Each row is a point on a tangle of strands that fork, close into loops and nearly touch. The rows are in no order.
(in the rows, 128 means zero)
Points whose rows are less than 82.6 apart are linked; no others are.
Q_341: 116, 118, 137, 129, 125, 118, 131, 129, 134, 140, 132, 130, 150, 129, 134, 122, 140, 126, 141, 139, 128, 124, 115, 129, 132, 118, 143, 113, 136, 150, 144, 134
Q_68: 80, 112, 135, 132, 136, 74, 133, 125, 137, 102, 130, 102, 112, 106, 124, 105, 128, 130, 113, 104, 109, 155, 102, 106, 117, 144, 114, 167, 107, 119, 127, 139
Q_758: 141, 87, 137, 105, 132, 87, 120, 140, 145, 128, 107, 152, 134, 101, 144, 146, 142, 165, 130, 99, 140, 132, 140, 150, 170, 132, 112, 112, 102, 139, 123, 118
Q_384: 133, 123, 108, 115, 129, 178, 163, 125, 99, 131, 125, 107, 92, 137, 117, 127, 135, 108, 94, 146, 131, 118, 147, 111, 117, 104, 115, 132, 102, 109, 141, 112
Q_77: 129, 129, 140, 96, 136, 152, 154, 112, 131, 128, 123, 118, 153, 145, 155, 114, 107, 156, 139, 129, 115, 160, 124, 127, 129, 119, 127, 127, 129, 129, 111, 142
Q_483: 130, 130, 104, 106, 146, 121, 124, 160, 95, 135, 129, 150, 146, 127, 105, 142, 106, 113, 141, 123, 144, 106, 114, 153, 160, 98, 141, 123, 120, 139, 140, 97
Q_485: 111, 107, 108, 103, 139, 148, 160, 135, 102, 115, 135, 111, 158, 148, 130, 128, 102, 118, 128, 121, 116, 143, 110, 127, 140, 88, 139, 112, 120, 135, 144, 125
Q_580: 119, 128, 150, 103, 136, 130, 140, 104, 157, 124, 120, 117, 132, 140, 157, 120, 127, 154, 125, 121, 131, 167, 125, 122, 112, 134, 119, 144, 120, 117, 105, 145
Q_438: 139, 137, 143, 136, 108, 123, 126, 109, 166, 157, 130, 132, 138, 120, 129, 110, 119, 121, 149, 139, 96, 129, 163, 129, 93, 157, 135, 119, 154, 126, 101, 147
Q_468: 168, 139, 143, 129, 97, 159, 134, 96, 148, 114, 140, 104, 117, 127, 153, 114, 167, 134, 110, 118, 107, 151, 112, 129, 124, 146, 109, 113, 141, 119, 120, 188
Q_110: 106, 159, 122, 124, 137, 154, 136, 118, 119, 138, 122, 120, 92, 159, 119, 133, 140, 109, 107, 153, 148, 99, 119, 103, 115, 123, 128, 156, 110, 134, 151, 125
Q_368: 154, 142, 145, 129, 148, 104, 111, 126, 134, 153, 130, 142, 133, 122, 146, 132, 93, 144, 123, 99, 128, 138, 160, 170, 153, 142, 124, 120, 170, 121, 119, 125
Q_518: 113, 115, 145, 112, 136, 124, 139, 135, 139, 125, 124, 146, 165, 133, 150, 135, 128, 148, 158, 117, 118, 147, 109, 151, 143, 103, 149, 93, 151, 149, 137, 137
Q_622: 160, 106, 126, 137, 125, 164, 180, 118, 90, 122, 130, 90, 125, 143, 130, 108, 137, 122, 116, 140, 98, 127, 118, 116, 115, 105, 108, 116, 100, 107, 132, 131
Q_258: 128, 81, 116, 115, 140, 91, 117, 152, 113, 120, 124, 143, 106, 77, 116, 123, 130, 143, 120, 104, 140, 133, 143, 120, 164, 123, 124, 149, 78, 128, 122, 100
Q_280: 144, 117, 139, 108, 128, 149, 113, 121, 155, 140, 124, 160, 111, 92, 145, 123, 131, 159, 121, 125, 119, 152, 166, 123, 155, 127, 123, 141, 106, 135, 110, 135
Q_715: 124, 175, 87, 122, 143, 92, 81, 122, 123, 118, 128, 142, 113, 144, 110, 148, 121, 119, 130, 127, 134, 114, 124, 121, 155, 147, 163, 183, 146, 112, 104, 105
Q_976: 140, 86, 118, 106, 129, 93, 123, 150, 142, 130, 113, 145, 128, 95, 140, 148, 129, 139, 128, 79, 141, 123, 142, 160, 180, 126, 127, 89, 128, 121, 121, 117
Q_747: 105, 122, 110, 154, 131, 133, 93, 154, 117, 118, 141, 144, 127, 125, 107, 138, 123, 112, 133, 140, 157, 109, 142, 120, 131, 109, 165, 128, 144, 129, 157, 106
Q_527: 167, 154, 133, 97, 136, 96, 155, 111, 147, 140, 88, 126, 121, 123, 142, 151, 115, 123, 129, 97, 123, 118, 160, 146, 128, 125, 117, 136, 140, 91, 89, 100
Q_319: 129, 115, 155, 165, 142, 126, 85, 144, 136, 140, 145, 154, 149, 107, 135, 119, 116, 147, 149, 141, 115, 132, 149, 142, 131, 130, 158, 123, 163, 138, 129, 135
Q_53: 143, 165, 148, 141, 130, 121, 137, 107, 121, 147, 136, 98, 127, 159, 128, 112, 132, 122, 114, 134, 136, 113, 109, 128, 106, 157, 111, 130, 136, 126, 138, 151
Q_694: 132, 92, 112, 113, 138, 61, 130, 144, 126, 128, 114, 132, 140, 100, 129, 130, 130, 117, 128, 86, 135, 132, 124, 150, 170, 120, 142, 109, 128, 127, 118, 111
Q_356: 141, 138, 92, 123, 125, 122, 131, 168, 99, 153, 120, 137, 136, 125, 95, 132, 121, 79, 168, 145, 114, 79, 113, 141, 137, 95, 139, 88, 129, 144, 123, 106
Q_348: 130, 98, 117, 150, 117, 121, 146, 143, 100, 117, 122, 121, 101, 96, 108, 108, 163, 116, 109, 148, 118, 118, 118, 102, 126, 114, 96, 121, 63, 120, 137, 115
Q_189: 148, 140, 143, 153, 120, 104, 124, 117, 109, 138, 134, 112, 139, 136, 122, 114, 130, 133, 101, 138, 153, 123, 108, 138, 119, 159, 97, 139, 128, 129, 142, 138
Q_595: 137, 101, 121, 114, 90, 175, 114, 129, 137, 107, 135, 143, 137, 111, 145, 134, 158, 137, 131, 117, 112, 151, 113, 136, 160, 107, 137, 94, 131, 145, 129, 168
Q_61: 127, 112, 118, 133, 95, 195, 128, 134, 144, 120, 139, 135, 141, 130, 127, 138, 114, 127, 130, 131, 126, 145, 149, 123, 120, 128, 130, 96, 146, 129, 138, 148
Q_502: 114, 110, 110, 132, 121, 113, 131, 137, 138, 128, 123, 128, 127, 89, 109, 117, 105, 100, 143, 129, 106, 124, 157, 97, 112, 139, 139, 152, 106, 121, 113, 115
Q_537: 134, 129, 127, 155, 123, 100, 99, 131, 118, 128, 133, 131, 136, 124, 108, 131, 109, 122, 111, 126, 155, 120, 132, 125, 123, 155, 120, 154, 129, 123, 135, 120
Q_235: 142, 112, 124, 162, 88, 208, 111, 133, 148, 112, 140, 124, 146, 155, 147, 133, 159, 140, 147, 139, 118, 120, 95, 99, 118, 134, 130, 90, 131, 164, 151, 169
Q_534: 142, 105, 121, 134, 92, 184, 132, 129, 140, 114, 138, 118, 144, 141, 143, 135, 156, 131, 148, 124, 109, 135, 87, 117, 134, 121, 128, 86, 124, 155, 145, 173
Q_250: 89, 130, 129, 178, 125, 104, 97, 126, 139, 106, 146, 113, 123, 141, 114, 127, 142, 114, 118, 124, 151, 122, 116, 99, 88, 160, 138, 147, 136, 125, 149, 136
Q_911: 113, 129, 152, 109, 157, 113, 124, 99, 161, 134, 133, 126, 126, 136, 155, 115, 114, 157, 134, 111, 123, 179, 142, 129, 115, 136, 132, 151, 138, 127, 79, 137
Q_338: 147, 137, 125, 147, 101, 157, 120, 147, 115, 139, 120, 148, 144, 130, 108, 146, 116, 120, 127, 155, 152, 95, 134, 146, 129, 150, 106, 88, 145, 131, 155, 116
Q_951: 95, 120, 135, 153, 116, 103, 118, 128, 154, 122, 124, 130, 127, 110, 121, 118, 147, 120, 154, 144, 110, 120, 114, 88, 98, 148, 129, 142, 109, 144, 139, 137
Q_328: 105, 130, 126, 162, 101, 133, 107, 127, 145, 116, 140, 113, 137, 147, 126, 133, 149, 121, 122, 136, 157, 120, 132, 107, 92, 162, 133, 132, 142, 126, 143, 146
Q_21: 146, 127, 117, 129, 124, 112, 111, 138, 111, 132, 121, 135, 123, 115, 111, 143, 103, 122, 116, 129, 152, 115, 147, 131, 141, 140, 123, 155, 111, 116, 127, 96
Q_632: 107, 101, 138, 110, 138, 138, 115, 145, 128, 126, 125, 161, 129, 116, 139, 137, 154, 154, 137, 126, 160, 130, 128, 145, 164, 104, 146, 101, 123, 147, 152, 119
Q_488: 117, 173, 118, 111, 148, 108, 132, 110, 122, 131, 120, 108, 144, 168, 126, 130, 114, 110, 143, 125, 124, 120, 106, 123, 110, 127, 155, 161, 149, 128, 114, 126
Q_516: 116, 119, 117, 133, 129, 121, 109, 133, 139, 129, 141, 122, 128, 124, 130, 135, 103, 114, 118, 101, 137, 147, 162, 134, 135, 133, 152, 133, 164, 111, 128, 119
Q_779: 119, 165, 110, 120, 140, 87, 113, 119, 126, 121, 120, 123, 137, 146, 131, 152, 130, 111, 125, 97, 154, 123, 114, 150, 150, 116, 161, 142, 172, 119, 132, 113
Q_974: 107, 129, 114, 118, 126, 181, 138, 130, 121, 127, 130, 126, 102, 148, 120, 134, 138, 108, 114, 153, 147, 115, 140, 99, 118, 106, 136, 124, 107, 140, 153, 127
Q_713: 126, 173, 115, 135, 145, 101, 107, 120, 109, 121, 128, 123, 142, 163, 125, 146, 137, 108, 128, 129, 143, 105, 92, 141, 141, 130, 151, 153, 165, 126, 132, 121
Q_176: 140, 106, 130, 136, 109, 147, 121, 135, 117, 133, 128, 153, 125, 87, 112, 103, 138, 147, 139, 163, 108, 123, 133, 103, 138, 129, 105, 130, 70, 151, 126, 124
Q_797: 143, 160, 113, 133, 124, 116, 157, 117, 111, 137, 125, 100, 117, 132, 104, 112, 117, 90, 136, 138, 98, 105, 133, 105, 90, 135, 131, 157, 130, 104, 108, 117
Q_127: 129, 153, 133, 105, 150, 105, 142, 106, 165, 139, 103, 128, 100, 132, 147, 138, 120, 139, 124, 109, 140, 137, 165, 126, 120, 133, 123, 153, 125, 102, 90, 112
Q_529: 121, 101, 103, 94, 141, 118, 164, 135, 114, 117, 121, 116, 151, 129, 127, 114, 127, 109, 134, 112, 111, 137, 114, 140, 143, 83, 141, 110, 117, 127, 123, 119
Q_87: 99, 109, 125, 109, 145, 125, 121, 123, 140, 113, 140, 124, 120, 130, 149, 131, 124, 136, 108, 92, 151, 159, 153, 135, 147, 113, 152, 130, 150, 124, 133, 132
Q_660: 123, 119, 123, 156, 86, 202, 106, 131, 150, 115, 144, 137, 141, 140, 132, 133, 137, 128, 140, 143, 111, 127, 130, 116, 107, 139, 133, 91, 154, 139, 141, 157
Q_983: 111, 97, 112, 107, 131, 102, 167, 117, 126, 122, 124, 106, 135, 117, 140, 98, 142, 110, 126, 108, 94, 148, 117, 110, 138, 96, 138, 120, 108, 127, 117, 138
Q_714: 154, 113, 111, 130, 99, 121, 144, 139, 126, 125, 109, 129, 173, 125, 111, 140, 98, 118, 153, 125, 122, 112, 133, 119, 109, 137, 115, 131, 116, 112, 112, 103
Q_814: 170, 113, 121, 122, 129, 118, 129, 147, 91, 129, 117, 144, 139, 110, 110, 150, 102, 137, 116, 125, 146, 114, 141, 150, 142, 127, 105, 140, 103, 107, 120, 86
Q_517: 176, 113, 120, 136, 125, 128, 161, 132, 74, 125, 117, 124, 151, 121, 116, 129, 133, 120, 126, 149, 113, 116, 118, 147, 118, 104, 95, 113, 101, 105, 119, 95
Q_158: 118, 134, 119, 142, 126, 128, 115, 125, 136, 133, 141, 116, 134, 142, 120, 123, 93, 103, 131, 122, 127, 132, 149, 129, 103, 138, 154, 143, 158, 115, 114, 126
Q_318: 122, 124, 120, 121, 143, 100, 145, 141, 103, 120, 115, 134, 87, 87, 106, 119, 158, 127, 115, 131, 130, 120, 121, 118, 143, 122, 95, 149, 71, 115, 134, 106
Q_266: 102, 107, 133, 109, 152, 146, 124, 135, 121, 116, 141, 145, 121, 125, 143, 129, 126, 151, 122, 111, 145, 151, 140, 148, 162, 99, 143, 112, 148, 134, 146, 126
Q_839: 159, 114, 123, 138, 93, 152, 134, 136, 115, 126, 126, 134, 145, 120, 115, 127, 123, 137, 119, 143, 137, 124, 128, 136, 137, 137, 98, 101, 120, 130, 139, 130
Q_695: 121, 113, 144, 117, 135, 147, 143, 145, 143, 119, 135, 172, 161, 135, 139, 165, 100, 158, 152, 123, 123, 142, 109, 163, 147, 115, 121, 96, 155, 152, 138, 121
Q_623: 150, 125, 147, 107, 131, 137, 143, 129, 148, 132, 120, 149, 156, 131, 147, 150, 99, 159, 142, 125, 124, 142, 132, 168, 145, 133, 101, 107, 151, 129, 124, 133
Q_846: 103, 114, 141, 128, 148, 117, 102, 140, 140, 112, 117, 143, 144, 147, 142, 164, 137, 157, 121, 115, 183, 135, 131, 137, 131, 125, 146, 147, 131, 132, 140, 114
Q_337: 102, 166, 165, 149, 163, 94, 116, 106, 136, 147, 135, 120, 101, 138, 147, 103, 149, 139, 116, 133, 136, 139, 127, 130, 114, 136, 128, 147, 151, 132, 128, 147
Q_525: 75, 128, 141, 137, 156, 77, 106, 130, 142, 112, 135, 116, 105, 125, 132, 113, 115, 141, 114, 106, 128, 165, 112, 112, 117, 147, 126, 177, 120, 125, 118, 127
Q_116: 120, 142, 120, 119, 125, 123, 150, 131, 133, 121, 126, 128, 147, 145, 128, 160, 118, 103, 129, 115, 141, 120, 104, 161, 138, 120, 128, 94, 175, 121, 147, 124
Q_435: 125, 140, 132, 148, 119, 188, 149, 140, 135, 127, 155, 135, 127, 151, 128, 150, 111, 123, 132, 136, 107, 123, 118, 154, 122, 125, 125, 75, 183, 135, 158, 147
Q_707: 171, 138, 142, 134, 95, 170, 146, 106, 138, 121, 133, 102, 128, 155, 153, 133, 149, 139, 114, 138, 126, 130, 104, 129, 121, 149, 98, 95, 137, 124, 139, 180
Q_98: 137, 106, 140, 148, 99, 136, 120, 115, 140, 109, 145, 97, 156, 143, 138, 116, 138, 147, 116, 120, 128, 157, 109, 119, 99, 161, 117, 127, 134, 125, 122, 174
Q_932: 138, 116, 138, 152, 119, 146, 146, 112, 123, 138, 149, 102, 104, 118, 123, 86, 144, 130, 130, 148, 68, 134, 116, 90, 108, 136, 115, 138, 98, 139, 121, 160
Q_113: 119, 108, 114, 108, 140, 98, 135, 132, 105, 113, 123, 131, 111, 105, 123, 122, 135, 138, 112, 112, 149, 138, 124, 127, 148, 113, 116, 150, 88, 128, 128, 102
Q_774: 92, 140, 120, 156, 136, 103, 93, 130, 133, 111, 137, 124, 116, 136, 107, 134, 121, 115, 110, 126, 161, 133, 123, 100, 104, 152, 139, 178, 125, 114, 131, 117
Q_759: 114, 119, 123, 114, 129, 170, 117, 157, 125, 134, 122, 171, 129, 129, 116, 167, 117, 137, 149, 147, 155, 110, 143, 135, 135, 115, 137, 108, 121, 146, 156, 97
Q_440: 143, 145, 142, 132, 151, 115, 101, 147, 122, 157, 129, 155, 127, 120, 135, 152, 83, 140, 135, 111, 137, 113, 156, 160, 149, 136, 141, 133, 161, 127, 130, 96
Q_607: 132, 148, 107, 125, 129, 91, 124, 136, 137, 135, 123, 138, 132, 130, 121, 153, 122, 104, 136, 98, 150, 103, 130, 164, 154, 119, 148, 108, 170, 117, 133, 108
Q_295: 114, 131, 148, 148, 124, 138, 128, 119, 134, 130, 139, 127, 87, 104, 120, 99, 152, 134, 112, 145, 104, 140, 129, 102, 122, 141, 103, 141, 94, 135, 138, 154
Q_413: 102, 135, 154, 136, 130, 95, 132, 110, 158, 133, 120, 117, 123, 121, 137, 109, 155, 137, 149, 138, 110, 129, 107, 104, 102, 153, 117, 139, 112, 140, 126, 149
Q_643: 129, 112, 105, 120, 119, 140, 137, 148, 108, 132, 119, 132, 137, 128, 109, 125, 146, 109, 134, 142, 143, 99, 112, 125, 140, 105, 115, 95, 92, 146, 144, 117
Q_963: 143, 144, 157, 148, 121, 153, 137, 115, 129, 140, 140, 105, 133, 176, 147, 131, 142, 142, 119, 143, 146, 117, 91, 131, 113, 155, 111, 103, 146, 135, 152, 161
Q_648: 133, 152, 151, 133, 130, 161, 133, 90, 139, 119, 151, 91, 89, 143, 161, 103, 170, 145, 101, 125, 116, 162, 108, 119, 130, 135, 114, 123, 133, 132, 127, 186
Q_163: 118, 124, 125, 102, 142, 116, 148, 121, 106, 124, 123, 115, 119, 130, 137, 117, 150, 135, 107, 126, 148, 131, 119, 132, 157, 105, 112, 134, 100, 131, 133, 121
Q_84: 134, 136, 131, 162, 105, 182, 131, 149, 116, 134, 137, 140, 140, 156, 114, 144, 112, 117, 134, 150, 136, 95, 117, 131, 112, 136, 114, 79, 158, 141, 158, 130
Q_481: 105, 154, 108, 148, 140, 107, 86, 132, 119, 114, 140, 129, 116, 144, 110, 138, 122, 107, 115, 133, 154, 106, 131, 114, 124, 136, 164, 181, 146, 120, 128, 108
Q_397: 109, 116, 127, 110, 147, 169, 150, 121, 118, 128, 142, 108, 158, 163, 149, 120, 101, 132, 141, 139, 109, 151, 107, 122, 122, 105, 145, 119, 132, 146, 136, 146
Q_536: 94, 172, 123, 138, 159, 106, 123, 109, 132, 131, 145, 94, 117, 166, 120, 114, 111, 110, 144, 130, 115, 129, 110, 104, 80, 135, 163, 169, 145, 127, 110, 136
Q_51: 87, 136, 146, 131, 163, 102, 111, 112, 148, 127, 140, 123, 75, 108, 136, 99, 120, 151, 100, 110, 117, 177, 140, 116, 130, 142, 123, 165, 133, 113, 108, 131
Q_958: 159, 94, 110, 169, 97, 150, 142, 138, 98, 119, 129, 120, 105, 92, 116, 104, 173, 109, 123, 148, 98, 117, 129, 106, 117, 113, 91, 96, 77, 109, 119, 125
Q_375: 123, 92, 130, 132, 122, 147, 129, 138, 102, 118, 142, 121, 121, 131, 143, 107, 170, 150, 110, 135, 120, 134, 79, 110, 154, 111, 114, 112, 79, 164, 149, 158
Q_143: 110, 186, 147, 136, 153, 86, 115, 105, 137, 140, 126, 121, 99, 144, 130, 118, 136, 121, 117, 136, 142, 122, 112, 129, 108, 147, 126, 162, 144, 130, 121, 129
Q_576: 136, 182, 102, 100, 133, 146, 134, 129, 106, 131, 118, 127, 92, 146, 111, 152, 115, 105, 99, 134, 146, 99, 145, 145, 139, 114, 136, 146, 153, 104, 131, 103
Q_122: 147, 134, 107, 101, 154, 76, 130, 141, 102, 133, 118, 135, 129, 115, 123, 146, 111, 130, 129, 87, 136, 122, 123, 157, 177, 116, 136, 135, 134, 122, 118, 97
Q_877: 132, 108, 110, 125, 116, 110, 126, 137, 150, 121, 113, 123, 159, 120, 118, 145, 90, 114, 145, 118, 127, 117, 151, 110, 112, 145, 140, 167, 114, 119, 101, 104
Q_132: 156, 167, 136, 120, 142, 97, 109, 134, 130, 167, 110, 144, 121, 119, 120, 137, 100, 121, 139, 134, 131, 99, 154, 151, 136, 151, 132, 154, 145, 125, 109, 106
Q_207: 127, 99, 147, 120, 136, 135, 95, 139, 153, 125, 121, 156, 149, 132, 140, 161, 103, 165, 130, 119, 157, 144, 149, 140, 140, 137, 131, 134, 127, 134, 135, 110
Q_760: 179, 129, 124, 111, 133, 129, 148, 143, 76, 131, 101, 146, 137, 119, 106, 147, 128, 132, 124, 140, 141, 98, 129, 154, 134, 109, 102, 128, 97, 108, 125, 73
Q_297: 101, 115, 117, 140, 104, 110, 136, 135, 149, 126, 115, 137, 125, 96, 117, 123, 135, 106, 144, 141, 120, 113, 135, 91, 116, 134, 135, 137, 94, 134, 129, 119
Q_743: 157, 153, 90, 112, 142, 101, 116, 143, 85, 130, 122, 143, 136, 129, 98, 144, 106, 118, 136, 126, 136, 104, 106, 150, 171, 114, 142, 150, 124, 122, 122, 91
Q_792: 128, 144, 150, 117, 123, 105, 147, 99, 153, 136, 112, 118, 127, 122, 142, 110, 145, 137, 129, 134, 116, 139, 127, 125, 112, 140, 111, 133, 121, 127, 111, 140
Q_249: 115, 135, 135, 113, 163, 148, 127, 144, 116, 123, 142, 151, 113, 132, 129, 143, 117, 147, 114, 109, 155, 139, 142, 175, 162, 107, 136, 104, 169, 125, 162, 113
Q_733: 152, 127, 149, 127, 117, 140, 125, 114, 150, 142, 136, 129, 137, 118, 138, 112, 110, 136, 135, 121, 96, 158, 155, 144, 128, 134, 128, 117, 157, 125, 112, 153
Q_191: 123, 149, 103, 127, 129, 120, 129, 142, 114, 152, 118, 135, 135, 136, 110, 137, 122, 78, 160, 149, 122, 79, 117, 130, 127, 100, 158, 116, 135, 149, 134, 109
Q_83: 129, 105, 113, 103, 121, 167, 128, 159, 119, 132, 123, 164, 129, 108, 111, 139, 131, 136, 142, 145, 144, 110, 140, 139, 148, 99, 116, 89, 98, 141, 146, 106
Q_871: 148, 84, 118, 121, 118, 136, 156, 140, 94, 113, 130, 115, 128, 126, 131, 112, 168, 136, 112, 132, 116, 131, 98, 126, 150, 99, 101, 95, 75, 141, 139, 140
Q_334: 129, 133, 151, 148, 145, 109, 113, 134, 127, 139, 132, 144, 148, 119, 130, 123, 123, 127, 145, 140, 125, 118, 135, 149, 134, 116, 157, 114, 164, 141, 142, 127
Q_696: 157, 80, 105, 140, 98, 165, 146, 136, 112, 113, 128, 112, 126, 105, 127, 111, 171, 115, 125, 137, 101, 130, 111, 115, 136, 106, 103, 82, 89, 117, 124, 135
Q_868: 162, 113, 131, 128, 114, 124, 147, 135, 113, 131, 122, 122, 167, 117, 119, 124, 115, 128, 134, 136, 116, 118, 121, 138, 126, 126, 105, 115, 118, 125, 126, 121
Q_412: 150, 160, 109, 124, 130, 121, 145, 128, 96, 147, 128, 112, 132, 127, 110, 118, 103, 87, 132, 138, 105, 105, 138, 136, 124, 110, 137, 134, 138, 109, 120, 111
Q_455: 116, 144, 103, 126, 106, 141, 140, 140, 130, 117, 127, 117, 137, 156, 113, 158, 134, 90, 137, 123, 146, 93, 111, 143, 124, 120, 130, 86, 156, 125, 153, 122
Q_598: 116, 154, 160, 133, 140, 142, 126, 100, 144, 137, 139, 116, 100, 149, 155, 106, 155, 141, 112, 145, 134, 151, 126, 113, 119, 136, 126, 130, 137, 138, 132, 163
Q_428: 127, 108, 126, 110, 106, 203, 124, 127, 138, 102, 141, 143, 129, 124, 139, 141, 129, 141, 113, 120, 125, 157, 134, 142, 150, 109, 132, 107, 137, 125, 136, 152
Q_345: 133, 126, 158, 157, 154, 95, 85, 134, 138, 153, 136, 152, 120, 105, 131, 119, 99, 145, 139, 139, 128, 130, 164, 133, 124, 151, 147, 151, 141, 138, 118, 121
Q_429: 149, 142, 144, 104, 126, 151, 147, 112, 148, 140, 121, 139, 126, 128, 145, 128, 113, 141, 129, 125, 107, 142, 143, 163, 142, 127, 109, 98, 169, 115, 118, 137
Q_152: 102, 129, 144, 133, 140, 113, 112, 127, 130, 116, 120, 132, 148, 144, 138, 136, 143, 140, 128, 135, 160, 126, 115, 127, 124, 120, 143, 142, 134, 144, 147, 127
Q_270: 102, 94, 140, 121, 136, 119, 128, 134, 104, 112, 132, 124, 138, 123, 148, 109, 160, 153, 118, 130, 132, 145, 93, 122, 158, 111, 136, 121, 99, 163, 149, 148
Q_106: 114, 107, 149, 110, 154, 119, 102, 122, 147, 128, 131, 154, 83, 86, 149, 119, 129, 176, 116, 103, 125, 161, 164, 118, 155, 138, 126, 164, 104, 133, 114, 128
Q_164: 124, 166, 120, 113, 152, 150, 120, 139, 102, 138, 134, 142, 100, 142, 117, 143, 113, 119, 109, 126, 156, 115, 143, 157, 148, 107, 141, 125, 160, 131, 152, 108
Q_813: 152, 127, 145, 126, 103, 102, 148, 107, 157, 132, 99, 124, 148, 119, 135, 133, 148, 135, 143, 128, 121, 124, 130, 127, 108, 155, 99, 123, 116, 115, 110, 135
Q_674: 138, 112, 126, 152, 89, 128, 132, 125, 126, 126, 130, 107, 173, 131, 119, 118, 132, 126, 154, 130, 116, 111, 103, 109, 95, 158, 120, 107, 122, 140, 132, 147
Q_11: 141, 113, 136, 138, 120, 151, 151, 112, 109, 125, 143, 105, 138, 134, 132, 99, 125, 135, 115, 143, 100, 142, 118, 110, 120, 126, 117, 131, 104, 132, 128, 154
Q_980: 107, 120, 127, 137, 123, 154, 99, 154, 137, 134, 133, 162, 118, 115, 115, 133, 127, 122, 136, 139, 153, 118, 165, 127, 133, 121, 153, 117, 141, 138, 146, 111
Q_278: 122, 93, 125, 92, 124, 121, 129, 140, 134, 116, 119, 152, 129, 103, 138, 131, 163, 153, 136, 112, 138, 142, 127, 140, 166, 108, 130, 99, 100, 146, 132, 128
Q_656: 146, 122, 119, 144, 129, 161, 173, 111, 92, 117, 129, 88, 97, 140, 121, 115, 140, 107, 102, 143, 103, 127, 140, 98, 94, 114, 110, 135, 98, 91, 130, 115
Q_108: 114, 145, 130, 137, 129, 124, 135, 113, 134, 139, 140, 96, 126, 141, 118, 107, 114, 108, 132, 133, 102, 128, 141, 105, 84, 141, 142, 149, 140, 119, 114, 142
Q_725: 92, 158, 158, 131, 163, 92, 112, 100, 167, 137, 137, 124, 102, 128, 152, 106, 133, 153, 128, 119, 125, 172, 135, 125, 108, 134, 134, 149, 150, 132, 94, 140
Q_764: 160, 171, 109, 110, 135, 144, 159, 131, 91, 132, 123, 119, 110, 137, 108, 135, 109, 98, 112, 133, 117, 111, 145, 156, 132, 102, 123, 128, 145, 89, 117, 99
Q_408: 133, 101, 133, 149, 107, 122, 126, 120, 128, 117, 144, 105, 177, 139, 129, 109, 111, 133, 131, 128, 116, 139, 107, 116, 104, 157, 126, 127, 137, 145, 125, 159
Q_829: 144, 115, 126, 151, 92, 126, 146, 118, 143, 126, 116, 116, 141, 112, 127, 117, 162, 120, 145, 139, 111, 110, 115, 104, 103, 147, 104, 110, 97, 133, 121, 144
Q_679: 144, 100, 145, 116, 135, 142, 119, 136, 157, 128, 122, 158, 149, 129, 148, 169, 88, 172, 135, 97, 127, 147, 150, 153, 148, 145, 114, 116, 138, 130, 120, 124
Q_528: 112, 115, 150, 99, 148, 112, 145, 124, 106, 125, 127, 125, 123, 129, 149, 105, 147, 164, 108, 132, 139, 151, 98, 129, 151, 116, 116, 142, 100, 150, 138, 141
Q_71: 109, 104, 142, 159, 114, 146, 109, 119, 146, 99, 148, 105, 147, 161, 144, 127, 150, 146, 116, 127, 156, 145, 97, 103, 89, 162, 134, 127, 134, 130, 132, 168
Q_503: 128, 160, 162, 140, 151, 106, 93, 133, 140, 166, 116, 160, 124, 126, 128, 130, 106, 139, 144, 151, 138, 113, 152, 140, 111, 148, 140, 161, 140, 143, 119, 112
Q_748: 98, 168, 103, 113, 138, 132, 136, 112, 131, 116, 119, 110, 97, 159, 115, 141, 138, 102, 118, 131, 144, 110, 126, 101, 112, 124, 140, 172, 115, 117, 129, 116
Q_362: 137, 121, 85, 112, 134, 123, 135, 164, 92, 135, 122, 131, 140, 133, 100, 140, 135, 96, 147, 139, 133, 94, 96, 138, 141, 89, 120, 94, 100, 136, 126, 106
Q_742: 138, 170, 103, 119, 120, 106, 125, 137, 114, 151, 115, 132, 139, 133, 110, 138, 106, 91, 151, 146, 113, 91, 123, 136, 132, 124, 156, 136, 147, 127, 114, 105
Q_474: 150, 149, 132, 120, 109, 120, 151, 114, 151, 154, 115, 118, 142, 122, 127, 119, 101, 101, 147, 132, 92, 116, 161, 133, 98, 144, 136, 124, 158, 114, 97, 129
Q_205: 120, 191, 142, 143, 141, 101, 137, 105, 129, 142, 137, 99, 95, 157, 116, 117, 141, 108, 119, 137, 127, 109, 107, 113, 88, 163, 117, 166, 137, 125, 128, 140
Q_925: 131, 123, 152, 152, 113, 159, 83, 119, 154, 118, 145, 146, 139, 129, 140, 125, 147, 160, 134, 140, 115, 155, 133, 129, 112, 134, 144, 131, 152, 140, 120, 166
Q_808: 135, 104, 140, 123, 120, 142, 106, 133, 144, 136, 126, 168, 112, 80, 124, 116, 139, 156, 137, 150, 123, 132, 156, 115, 145, 135, 124, 137, 92, 145, 126, 130
Q_962: 116, 164, 119, 106, 139, 115, 130, 110, 153, 126, 106, 121, 96, 136, 125, 149, 125, 114, 124, 121, 150, 126, 154, 113, 112, 139, 133, 170, 127, 111, 110, 105
Q_326: 105, 120, 144, 121, 152, 116, 114, 117, 158, 120, 132, 132, 83, 111, 144, 122, 120, 163, 105, 111, 123, 173, 162, 113, 128, 147, 113, 168, 105, 114, 102, 133
Q_223: 101, 116, 122, 124, 135, 70, 157, 119, 129, 113, 119, 102, 108, 103, 129, 98, 137, 114, 125, 108, 93, 140, 114, 107, 122, 126, 122, 148, 106, 113, 116, 135
Q_901: 131, 122, 147, 167, 102, 202, 80, 130, 155, 113, 149, 148, 142, 143, 136, 137, 138, 149, 138, 153, 127, 145, 135, 116, 103, 138, 144, 116, 151, 142, 127, 165
Q_321: 154, 132, 121, 108, 126, 105, 170, 108, 142, 133, 110, 113, 134, 120, 133, 127, 116, 105, 138, 108, 96, 137, 157, 131, 106, 130, 128, 127, 148, 84, 98, 108
Q_351: 124, 137, 101, 141, 106, 134, 121, 135, 122, 124, 131, 116, 138, 147, 107, 140, 111, 85, 130, 130, 141, 100, 132, 120, 110, 143, 144, 124, 148, 120, 141, 121

A tip is a point with one link. Name the tips that can be reached along the links from each point below, in the order of the rows.
Q_932 -> Q_368, Q_295
Q_839 -> Q_715, Q_176, Q_435
Q_871 -> Q_258
Q_660 -> Q_925
Q_356 -> Q_747

A fork is a point with three links, a tip a point with one. Leave the first point through the second and follow the links. Name the first fork or tip that comes.
Q_813; Q_829 -> Q_774
Q_250; Q_328 -> Q_792
Q_266; Q_632 -> Q_362
Q_368; Q_440 -> Q_341
Q_488; Q_713 -> Q_158
Q_792; Q_413 -> Q_868
Q_525; Q_68 -> Q_580
Q_932; Q_11 -> Q_623
Q_743; Q_122 -> Q_266
Q_397; Q_485 -> Q_51

Name the points in between on the shortest way along the links from the first point to the second, in order.
Q_527; Q_518 -> Q_321, Q_474, Q_438, Q_733, Q_429, Q_623, Q_695
Q_715; Q_280 -> Q_481, Q_774, Q_537, Q_189, Q_53, Q_205, Q_143, Q_337, Q_725, Q_51, Q_326, Q_106
Q_280; Q_338 -> Q_106, Q_326, Q_51, Q_725, Q_911, Q_580, Q_792, Q_413, Q_951, Q_297, Q_502, Q_877, Q_714, Q_868, Q_839
Q_622; Q_334 -> Q_656, Q_384, Q_974, Q_110, Q_748, Q_962, Q_127, Q_527, Q_321, Q_474, Q_438, Q_733, Q_429, Q_623, Q_695, Q_518, Q_341
